Points on a hilly landscape, in no order, each with its height.
A ball rolls from a point to the lowest of its 2 nearest points, and stops where none of them is lower. Distance is the straight distance between rows; heights are no part of it.
J_411: -37 -51   2  56 -32  -9 -44   9   3 -53  -9 -24   0 -14  -3  14  20  -1  46  28  -5  (h 293)
J_457: -49  53  -6 -23 -28  58 -52 -25 -22 -11  11  15  14   3 -19 -17  16 -19  -9 -10 -43  (h 253)
J_763:  -8  13 -29   6 -23  22 -23   0  45   8  38  -8 -14  17  39 -18  14 -15 -17 -11   3  (h 200)
J_460:  -7  47 -50  -1 -22  44 -25 -42 -48  -2 -11 -29  -6  -2 -51  -6  28 -17 -28   7 -52  (h 341)
J_483:   0 -32 -19  45  -6 -27 -10  -5  56 -33 -27 -34  14  46  71  -8  38 -19   3 -49   2  (h 572)
J_875:  -8 -27  14  26  33  36  35  22  19  43  12 -70   7  -1 -54   3  10 -14   1   0  33  (h 651)
J_235:  -8  21   6  31  34 -21 -27  35 -28  17 -22  28 -35 -24  19  12  11 -55  22 -12 -52  (h 629)
J_366:   5 -68 -11  54 -15  -5 -10  26 -30 -40   8 -10  -5  -8 -23   5  11  30  21  -1  11  (h 375)
J_111: -49  21 -20   3  10  26  -6 -28  -1 -29  -1 -43  16  38  -5  -7  -7   7 -49  75 -15  (h 294)
J_776:   7  17  36  23  51  21 -29   6  17  47 -50  22  25 -19  35  18   0 -27  40 -27  23  (h 285)
J_512: -42  14  11 -28 -25 -36   6  41  15  54  33  -7 -22 -13   8  35 -31  -5 -10  25  -6  (h 630)
J_225:   4   3  49  -9  62  18 -17 -22  68  36 -26   0   8  -9  49  -9 -29  -8  -2  -7   7  (h 321)
J_566: -24 -16  -6  28  12  14  -1   4  40  30  20 -16  23  18  58 -21  -6  11 -27  -5  29  (h 292)
J_895:  -4  32  -1  27 -12  32  -9  -2 -25 -22  -7  -2   1  20 -20 -19 -14  34 -21  61 -32  (h 351)
J_638:  27 -36 -27 -41 -20 -34   0 -29 -48   8  15  20   1 -21 -15 -18  27  11 -41 -17  25  (h 925)
J_613: -21 -44  24 -21  51   3   0 -17  32 -48   4 -46 -19  14  -5  -9  31 -41 -15  24 -24  (h 272)
J_178: -19  15   8 -63 -64 -16  28 -20  29  43  76  -8 -24   5 -59  -1  17 -13  -7  12  -6  (h 827)
J_270: -21  38 -20  20 -18  -4  18   5 -39  27 -40 -27  -2  -9 -41  41  -3  29  19  68  -7  (h 785)
J_109: -69  31  51   9 -17  -5 -21 -10 -15  40  18  -2  54   2   9 -13 -14  -3  -5 -27 -21  (h 445)
J_544:   8  10 -48  10 -31  -2 -34 -10  17 -39  15  -2 -23 -12  11  -3  -2 -21 -21   0 -40  (h 74)
J_249:  10   2 -14 -13  22  -2  33 -52  24  -7 -40 -34   5  25  -4 -17  28  20 -16   8  17  (h 624)
J_574:  52  -6 -20  12 -22 -49  19 -39 -46  23 -17  29  11 -28   0 -47  10  62 -21 -17  15  (h 940)
J_497:  34  16  11 -21 -17  -7 -20   9 -23  13   9  62  21 -11   9 -11 -29  52   4  17  -2  (h 660)
J_277:  24 -61 -15 -17  33 -12  22  16  33 -47  31 -57 -18  39  -3  18  -8 -34 -23  14   3  (h 332)
J_25: -32 -23  58 -33 -12 -33   6   9 -38   3  14  26  24  -2 -30   2 -14  24  -8  21   5  (h 772)
J_659:  15  12  64  -2  28  27 -63 -32   0  62 -16  13  20 -45   9  25   6 -17  18 -15  13  (h 244)
J_216:  44  62  -9  51   8  54  -1 -17   5  18 -19  23  13   8  25 -24  -3  50  32 -25   0  (h 337)
J_105:  56 -23   7 -15  16  46  -1  11  72  10  44  27  -4 -15  27 -21  -5  13   2 -49  42  (h 350)
J_160:  -2 -30 -45  34 -11   3 -13 -17  20 -77 -21 -30  14  17  10   5 -14 -33 -13  19 -42  (h 167)
J_768:   0  50  31  21   3   7  21  18  35  21  -2   9 -44 -26  16 -36 -47  -1 -13 -16  -7  (h 427)
J_979:  20  42  38 -38 -47   3  17  24 -16   3   0  54  -8 -30 -27   3 -35  52  25 -16   1  (h 698)
J_187:  34  19  -7 -24 -18 -14 -21 -32 -60  32  39  39  18   0 -10  17 -26  29 -19  40 -16  (h 626)
J_787: -35  12 -43  22   7  46  -3  21 -22  24  27 -16  31  38   8  22 -45  18  -3  54  16  (h 439)
J_112: -27  23 -49 -28 -27  20  21  -5 -48 -17 -15 -16   1   0 -46  42  22  16  15  68  13  (h 757)
J_115:  21  31 -34  21  32  13   0  38 -31  -8 -33  27 -37 -17  13  36  16 -62  55 -20 -18  (h 652)
J_966:  66 -24  44  -8  30 -32  15  -5  66 -11   8  -8 -25   5  47  -2   3 -13  17 -62 -18  (h 402)
J_440:   4  71  18  19   5  36 -20  -4  52  57  -3  24  -3 -10  39 -19 -18  16  12 -37  -1  (h 379)
J_244:  23 -23 -34 -72 -24 -24 -16 -23  -8  39  38  33  -1   0  23   0  20 -18 -45  -1  21  (h 903)
J_988: -46   5 -13  16 -15  16   6  -1 -18  28 -14 -43  45  48 -12  -9 -11  35 -18  52  28  (h 370)
J_7: -39 -17  14 -42 -31 -57  23  26  -9  29  16  -7  16   3  -6   3 -39   8 -44   8  25  (h 724)
J_921:   6 -33  17  16   1 -25  48  12   5  -2  13 -29  -7 -32 -37 -67 -17  41 -48  -7  51  (h 546)
J_209:  18 -60 -30 -16   8  -6   2   2 -14 -73  15 -14  -2  17 -12 -25  12 -14 -48   0   9  (h 400)
J_253: -26 -19  38 -63 -24 -19 -19 -10 -40  -1  32  35  19 -20 -32  48  47 -15  49 -24 -37  (h 597)
J_248:  -6 -47   0  33   7 -42  25 -35  33 -25 -53 -34  26  51  75   2  26  10   3   7  11  (h 590)
J_669:  33   1 -15  18 -29  10  -9   4  51 -12  -2  31 -27  -2  44   8  14  39  38 -39  -6  (h 307)
J_894: -43  27  64  18  28 -29 -24   6 -31  59   0  14  29  -5  16  17 -31 -11  18  -3 -11  (h 504)
J_60: -13  22  -5 -36 -34 -30 -19 -10 -56  -3  12  32 -30 -14 -22  29  16 -11  12 -10 -36  (h 526)
J_484: -15 -44   1  38  -9 -12   9  43 -21 -16  -1  -8  12   2  -4 -38   0  25 -15 -23  44  (h 463)
J_444:  45  -3  32 -15  21 -11  41 -15  28 -28  28  -9 -16 -39 -12 -51 -24  11 -55   0  27  (h 587)
J_297:  71 -12  33 -35  62  12  13   5  66 -22  15  19 -15 -16  23  14 -24 -11   5 -30   6  (h 383)
J_360:  36  37 -36  53  -3  23 -33 -32 -32  17 -20  41  14  38  44  -4   5  25   2  18 -23  (h 300)
J_533:  15 -30  -5  40  -4 -35  41  17   9 -41 -48 -21 -33   0   0  -5  11  13  38 -51  20  (h 455)
J_441:  31 -74  10 -25  29 -30   8  13  26 -52 -21   1 -33  -1  18   8  47 -25  36 -40   3  (h 521)
J_810: -27  11  35 -24 -14  32  -3  28 -53 -20  41  30  31  -7 -46  16 -15  21  15  25  -4  (h 719)
J_623:  33  -2  33  16  38  22  50   9  41  25  41 -45  -4 -13 -34 -35 -23 -25 -39 -10  34  (h 616)
J_918:  70 -27   6  31  16 -33  44 -18  26  -9  -5 -27 -30 -18  15  -5   9   3  10 -57  -6  (h 421)
J_428:  20   9 -27 -75 -30 -29  11 -22  -7  56  62   6 -19  -7 -34  14  -3 -29 -44  13 -14  (h 872)
J_354: -39 -44  13 -21   0  37  12  12  28  24  50 -49 -25 -12 -64 -23  30 -20 -21  -4  37  (h 703)
J_653:  30 -10   5  -5  32 -11  20 -22  49  25 -18  16  24   5  57  -6 -32  14 -13   4  34  (h 349)
J_401:  32  28 -81 -28 -14  10   6 -27 -45  -8 -40  33   3   8 -14  23  33   3  18   5  11  (h 704)
J_478:  -6   3  22  10  66 -31   4  39 -23  48  -3   2 -48 -21  21  33 -25 -46  -2  20 -21  (h 600)
J_272:  -9 -84  -2  -4   0 -48  -3 -13  50 -38  -1 -19 -11   4  52 -16  21 -22  -2 -49  15  (h 548)
J_242:  24  15  31 -28   4   6 -10  12 -55  43  57  27  18 -27 -37  16 -60   9 -33  -4  -4  (h 573)
J_183: -25 -21   5  19  38  10   1  -2  16 -76 -29 -52   9  44   9   1  -4 -38 -11  33 -29  (h 221)
J_158:  73  -5  -7 -11  -6  41  24  11  62 -51  27  22 -15   1  22 -22   5  32  38 -46  18  (h 304)
J_752: -13 -42  12  14  57  23  22  59 -15 -23 -24   7  18  13 -10 -22 -40  -5 -16 -17  43  (h 539)
J_821: -16 -14  34 -31  -1  15 -38  45 -36 -13  40  43  12 -33 -40  24  29 -17  41   9 -12  (h 659)
J_16:  -3 -25  20  32  20  -8  31   9  35 -54 -36   4  12  43  37  -7 -12  21  16  17  20  (h 612)
J_740:  16 -44   0  -7  30 -45  28   6  12  -3 -58  14 -45 -28  10  23  24 -12  59 -33  22  (h 494)
J_41:  13  37  12   9   4  -1  24  45 -19  42  23  10 -29 -42 -32  -2 -47   0 -15  -9  -3  (h 495)
J_369: -49  -8 -14 -19 -43  14   7   2  33  50  48 -38  -4  16 -38  -7  14 -22 -27  20  18  (h 766)
J_908:  27  19 -38  38 -19 -22 -34  -7 -12 -16 -23  57  -2  14  56  -1  -5  22  32 -10  -1  (h 254)
J_393:  -1  15 -33 -28   6  28   3 -18 -45 -46 -41  40  11  23 -20  15  34  -6  16  55  -4  (h 726)
J_933: -72  18   7  23 -56  25 -53  -5 -23 -46 -26 -18  43   0 -36  -8  39   6  21  21 -25  (h 298)
J_133:   7 -17 -34 -11  12 -30  36 -51  30 -32 -51 -60  36  74  39   5  25  -8 -20   1  14  (h 606)
J_40:  25  54 -47   8   3  41  -5  13 -35  18 -27  35 -10  -4 -19  12   5 -11  28 -39   2  (h 679)
J_634: -58  -4  -7  51 -40  11 -53  15  14 -42 -42 -48  15 -28 -24  -7  19 -29  34  10 -24  (h 211)
J_382:  11  77 -43  10 -13  38 -10 -12 -62  29  22   7  -6 -10 -26  24 -11  -1 -15  26 -57  (h 403)
J_126: -77  48  31  -9 -50  -6 -38 -31 -24  -2   4   4  42   7 -22   0  19  10  17  -7 -45  (h 359)
J_88: -17 -15  -5 -21  24   8  28  29  11 -13 -32  15  -1  24   7  -1  -4 -11  17   5  45  (h 591)
J_832: -49  23  37   4  26 -34  12  30   1  61 -22 -12 -12  -7   7  31 -30   3   8  23   5  (h 554)
J_798:  21  58 -37  -1 -45 -27  -4 -20 -47   0 -14  22 -40 -23 -25  19  -9   2  -3  21 -48  (h 461)

For each start below, name the point where the ball stops.
J_25: J_457
J_242: J_908
J_428: J_634
J_16: J_158
J_533: J_158
J_133: J_158

Call two points neighbours if one is among the 2 nearest of the other. Go from one point of each pair to the other, from neighbour to neighbour, staying as low as possible. Name the highest point that can't be avoided.
J_457 / J_908: J_16
J_634 / J_111: J_270
J_659 / J_544: J_653
J_908 / J_158: J_669
J_634 / J_457: J_126
